Each scene shows the same named points in several views. A view is turned or mirrored, and shifted as a whole, has a little noise and may leave points out.

Scene 1
View 1
(211): [-10   3 -13 -19   5  -7 -11  14  10  13  -5   0  -5  -5  -1 -20  17  -6
  23  -1]
(29): [ -5   4  -7 -19  17  20  20  16  16   5  -2  14  15  21  -5  -2  12 -16
   2  -1]
(95): [  4   2   0   0   8  -4 -10  -6   7   0  -1   5   9 -21  15 -34   4  -2
  12 -13]
(242): [  6  -4   0  -1   0   4   0   9  12  -7   1  10  -2  12   4 -11  -5 -16
  24  -5]
(53): [  5   4   3   7   9   9  13  -4   9 -12  -1  16  13   7  17 -17  -4 -12
  11  -8]
(194): [ -2   6  -3   1  18   5  10  -8  12  -4  -3  12  15  -7  14 -21   8  -5
   2  -8]
(171): [ -1   2  -7 -17  14   8   1  12  13   9  -3   9  11  -6   3 -21  12  -5
   5  -9]
(122): [-13  14 -14 -12  28  11  26  -7  17  10 -10  12  25  -4  11 -21  22   2
 -13  -6]
(15): [ -1   1  -2 -10   9  12  10  11  15  -1   0  12  10  11   1 -11   8 -12
   9  -4]
(91): [-13   9 -15 -12  12  -8  -4   0   9  13  -9   2   2 -14   8 -26  21   3
  11  -2]
(130): [  6  -6  -9 -29   5   0 -21  35  12  21   1  -3  -3  -7 -14 -26  15  -5
  17 -11]
(47): [ -4   2  -6 -12   7   0  -7  11  11   7  -1   3   1  -4   1 -22   9  -6
  15  -8]
(232): [-33  23 -28 -10  26  -4  26 -20  14  14 -17   8  11  -2  22 -15  33   2
  -3   9]
(96): [ -7   8  -2  17   5   4  21 -13   9 -17  -5  15   1  20  21  -4  -5 -19
  21   7]
(206): [  5  -1  -6 -18  12   1 -13   9   9  11   0   1  11 -23   5 -38  10   3
   5 -19]
(184): [-11   6 -15 -19   7 -11 -11   8   9  15  -8  -1  -6  -9   5 -26  17  -3
  19  -2]
View 2
(206): [  8  -5  -5  20  11  16 -13   3   5   9  15  -2   0 -31   2   3   8 -22
 -11 -14]
(130): [ 11 -13 -27  15  20  18 -19  -4  12  27  -1 -10  -2 -18  12  13   8 -19
   0  -1]
(122): [  0  -5  25  22  -2  14   9   1   3  18  17  -4  16  -6 -13 -31  -7 -13
  -3 -19]
(211): [  1  -2 -10  12  12   8  -7 -11   5  12   2  -5  -4 -12  15   6   2 -13
   0   5]
(232): [-17   9  30  21  -4   9  26 -13   1  17  19  -4  22   0  -2 -32 -14  -1
   2   3]
(184): [ -4   4  -7  15  11  10  -2  -9   6  12  12  -3  -1 -19  14   6   2 -14
  -2   5]
(47): [  5  -6  -3  12   9   8  -8  -6   2  10   2  -3  -7 -15   7   3   2 -16
  -2  -5]
(242): [ 11 -13   5   0   3  -6 -11 -10  -8  -1 -14   1 -23  -1   3   3   3 -14
  -1  -9]
(194): [  3  -6  20  13  -2   6   0  -3  -4   3   9   1  -1 -11  -7 -13  -1 -13
  -6 -19]
(15): [ 11 -17   6   5   3   5  -6  -6  -1  16 -10  -4  -8   2  -5 -10  -3 -15
   2 -15]
(29): [ 12 -22  10   7   3   6  -3  -7   2  28 -18  -8   1  13 -10 -20  -9 -10
   9 -16]
(53): [  9 -14  24   4  -7  -4  -4  -6  -8  -8  -5   6 -16  -3  -7 -12   0 -15
  -6 -22]
(171): [  9  -9   3  17   8  13  -7  -2   3  17   2  -3   1 -11  -4  -9   2 -16
  -4 -10]
(96): [ -1  -7  33  -2 -10 -16   7 -17 -16 -13 -12   7 -21  11   0 -14  -8  -5
   1  -9]
(95): [  4   0  10  16   3   5  -6  -1  -4  -9  14   6 -11 -27   1   1   8 -19
 -14 -14]
View 3
(29): [-14   9  -2  -5 -13  -2  19   0  16 -14  -5  10  17  12   4 -13   0  -7
 -26  13]
(232): [ 22 -10 -26  30 -14  -3   1  26   4   3  -7  11  21   3  -8  -5  17   9
 -20  36]
(184): [ 12  -7  -8   6  -3  -3  13  10  -9  11  -5 -10 -12 -11   5  -3  -4 -11
   4  11]
(15): [-17   4  -4  -3 -14   0  18   0   8  -5 -11   4   8   4   2  -3  -9  -9
 -13  10]
(194): [-18  -4 -12   6 -13  -3   8  19   1   5 -13   7  12   3  -6   9 -11   3
  -9  20]
(242): [-25  -3  -6  -1  -9   4  17 -12  11   0 -21   3  -1 -12  -4   3 -18  -6
  -6  -2]
(53): [-33  -4 -12   6 -13   3  10   5   9   1 -24  10  13  -5  -9  12 -16   4
  -9   8]
(130): [  2   6   7 -21  -2  -8  26   6 -12   7   1 -16 -23   3  19 -10 -12 -24
   5   3]
(47): [ -7  -3  -6  -3  -6  -4  15   6  -6   5 -10  -5  -6  -6   4   1 -11 -11
   1   8]
(91): [  9  -6 -11   8  -6  -3  10  18  -8   9  -5  -4  -3  -7   2   0  -2  -5
   1  17]
(211): [  9  -4  -5   0  -5  -3  16   3  -4   7  -6  -9 -15  -9   8  -8  -3 -13
   4   9]
(95): [-21  -8 -13   5  -8  -3   9  22 -13  17 -18  -5  -3  -9  -6  17 -19  -1
   9  13]
(122): [-13   1 -11   6 -16  -4  11  22  10  -4  -9  14  26  15  -3   0   0   6
 -25  32]
(96): [-25 -12 -18  24 -16   7   5 -12  22  -5 -28  14  16 -18 -18   7  -7   5
 -16   3]
View 4
(242): [ -3 -12  16  -2  -3   0  -2  -2  -6  15  -2   2   7   7  -9  -1  -9  -2
 -13  -6]
(96): [  3 -34   1  -5  -8  -3   4  21  -3  19   5 -19   1   8   7   1 -17   4
 -12  15]
(184): [ -9   5  16 -10   2   4  -4 -10  -4   8   0  -2  11 -17 -16  14  13  -4
   3 -21]
(91): [  0   7  17  -4   3   2   1  -6  -6   7   5  -1   7  -9 -17  13  20   1
  -2 -12]
(130): [-17   8  27  -4   4   9 -10 -22  -3  12 -16  14  14  -7 -31   5   2 -14
  -6 -37]
(95): [  8   2  11  -4  -7   3   7 -21 -17  14  13   7  18   2   6   3   7   0
  -7  -8]
(171): [ -2   1  25   1   3   1  -5  -7  -7  13  -5  11   3   5 -18   2   8  -1
  -9  -9]
(232): [ 12   0  19  -1  13  -5   3  26  -5   1  11 -16 -12 -10 -24  16  36  17
   2  18]
(211): [-12   0  18  -9   2   6  -5  -9  -3   7  -4  -2   8 -12 -18  11   5  -6
   0 -23]
(206): [  2  14  24  -2  -2   6   1 -27 -17  12   0  18  16   0 -12   4  16  -3
  -7 -20]
(47): [ -6  -1  19  -4  -1   6  -4 -12  -9  13  -4   5  10  -2 -13   5   2  -4
  -7 -16]
(29): [ -6 -15  29   7   8  -3  -9  17   0  14 -15   6  -8  16 -31  -5  -5   1
 -16   2]
(15): [ -7 -11  22   3   1   0  -5   5  -3  15  -9   5   1  13 -18  -2  -8  -2
 -15  -3]

In a view up to two points have been moved. Name them for each view, in the order of its rows, or write none.
view 1: none
view 2: none
view 3: (122)
view 4: (242)

Scene 2
View 1
(224): [  3   3  -7  -4  -3   1  -7   2  -7  -9  -5   7   2  -7   4 -11  -9  -3
  -4   0]
(64): [  4   8  -4  -4  -5  -2  -7  -1  -7  -6  -6  10   3 -10   6  -8  -5  -3
  -7   2]
(181): [  5   5  -6  -4  -5   1  -5  -1  -6  -9   1  11   4  -5   5 -10 -10  -3
  -7  -1]
(155): [  7  11  -4  -3  -9  -5   0  -4  -4  -6   4  18   5  -4   5  -6  -4  -3
 -12   1]
(198): [  6  11 -17   5 -10   2  -3  -9  -5  -5  -2  14  -4  -9   6  -7  -6  -8
  -6   0]
(105): [  6  11  -3  -4  -7  -4  -3  -3  -5  -6   2  14   5  -6   5  -6  -5  -2
 -10   0]
(135): [  6  14 -15   7 -11  -4   0 -11  -3  -2  -4  19  -4  -7   5  -5   2  -9
  -6   3]
(100): [  6  -5 -17   8  -7   7   2  -1   2 -15   5  16  -3   8   4 -15 -11  -6
  -3  -4]
(180): [  4   7 -17   5  -6   0  -6  -5  -7  -4 -14  11  -6 -11   5  -7   1  -9
  -1   3]
(141): [  5   7  -8  -3  -8   2  -4  -3  -6  -9   4  11   4  -5   5  -9 -12  -3
  -9  -2]
(59): [  6   1  -4 -11  -5  13  -9   2  -9 -18  16   4  10  -3   5 -18 -32   2
 -13  -8]
(89): [  3   1 -16   1  -4   7 -10  -1  -9  -9 -10   6  -4 -10   5 -12 -10  -7
   0  -1]
(114): [  5  12 -10  -3  -7   2  -9  -6  -9  -6  -1   9   2 -13   6  -8 -11  -5
  -8   0]
View 2
(100): [ -5  -9 -11  -2   9 -13  -6  12  11   3  -6  -4 -12 -20  -4   4 -22   4
   0   5]
(181): [ -9  -9  -8   0   1 -16  -1  11  -6  17   2   1 -12 -12  -2   3 -10   1
   1   9]
(114): [-10 -12   0   0   0 -15   0  12  -7  20   5   1  -9 -12   2   1  -8  -5
  -3   9]
(135): [-14 -14  -3  -4  11  -9   3   8   2  11  10  10   0 -16   0  10 -13 -13
  -1   8]
(59): [ -6  -8 -11   4 -10 -28 -10  12 -12  21 -10  -7 -25 -14  -2  -4 -13  11
  -1   3]
(105): [-14 -11  -9  -1   2 -17   0   7  -8  19   4   7  -8 -13  -3   7  -9  -3
   3   9]
(141): [ -9 -11  -6   0   1 -18  -2  10  -6  17   1   2 -11 -14  -1   2 -12  -1
  -1   7]
(155): [-16 -12 -11  -2   2 -19  -1   6  -8  18   2   9  -7 -14  -4   8 -10  -4
   4   6]
(180): [ -7 -11   1  -1  10  -4   7  13   3  12  12   1  -2 -12   1   3  -8  -7
  -3  16]
(89): [ -3  -9   0   1   4  -7   3  16   1  13   6  -7 -10 -11   1  -2  -9   0
  -4  15]
(64): [-11  -9  -6   0   2 -13   4  11  -7  20   7   2  -8  -9  -3   3  -5  -1
   1  14]
View 3
(89): [  1   7  -1  15   0   0  13   1  -9  -6   1  15   2   1   9   0 -11   9
  -9  11]
(100): [  5  15   6  21  -5   6   8   6  -8 -10   7  11   9   5  20   1 -18   9
   3  -8]
(181): [  7  10   6  10   0  -3  14   5  -8   5   3  12   2   1  17   0 -12   4
 -12  -1]
(155): [  6  16   6   8  -2  -4  10   1  -7  14   3   8   4   3  21   0 -13  -1
 -12  -6]
(135): [ -3  22  -5  11  -7  -2   5  -8 -10  12   0   9  10   3  19   4 -12  -2
  -3   4]
(64): [  2  10   3   7   1  -4  13  -1  -9   8   0  11   0   1  14  -1 -11   2
 -15   4]
(59): [ 27   3  16  13   4   1  19  27  -5  -1   9  17   1  -4  19  -2  -9   8
 -15  -2]
(141): [  9  12   6  11  -1  -1  12   6  -8   7   5  12   4   0  18   1 -11   3
 -10   0]
(180): [ -6  14  -7  13  -3  -2  10  -9 -11   2  -2  12   4   2  10   2 -12   4
  -7  11]
(114): [  8  11   1  10  -1  -3  14   3  -9  10   1  13   3  -2  14   2  -9   2
 -13   9]
(224): [  3   8   4  11   2  -3  14   2  -8   1   0  12   0   2  13  -1 -12   5
 -14   3]
(198): [  0  16  -5  13  -6  -1  10  -4 -11   7   1  13   7   0  14   3 -11   3
  -5  11]
View 4
(181): [ 1  6  0  2 -3 -8 20 18 -8 -9  7  6  7 -4 10  1  1  7 -3  6]
(135): [ 8  3  2 10  1  1 15 15  2  5 10 10  0 -1 11  1 -3  2 13 -1]
(155): [  3   0   0   5   0  -5  15  18 -10 -11   4   5   2  -5  10  -3  -1   7
   8   3]
(224): [ -1   6   0   1  -4  -4  22  16 -11  -4   8   6   9  -3  10   4   3   6
  -7   5]
(100): [ -7  17   0  10  -6 -16  22  16   2  -5  11  10 -11   4  17   1  -2   1
  -5   5]
(89): [  0  13   1   1  -7  -3  24  15  -5   4  13   8  11  -3  11   7   4   3
 -10   5]
(198): [ 7  9  2  7 -3 -5 17 18  3  1 11  9  6 -2 11  2  2  2  5  0]
(180): [ 4  6  2  4 -3  5 22 12 -3 11 12 10  8 -2 11  7  2  3  1  1]
(59): [ -1  14  -2  -4 -11 -28  20  29  -8 -27   4   1  14  -4  10  -2   5   7
 -14  11]
(141): [  3   7   0   3  -4 -11  18  20  -6 -10   5   6   6  -5  11  -1   1   6
  -1   4]
(64): [  3   1   0   1  -2  -1  20  16 -11  -4   7   6  10  -6   9   2   2   7
   0   5]
(105): [ 4  1  0  4 -1 -2 17 17 -9 -5  5  7  6 -5  9  0  0  6  4  4]

In a view up to two points have been moved. Name them for each view, in the order of its rows, or write none.
view 1: none
view 2: (59)
view 3: (198)
view 4: (105)
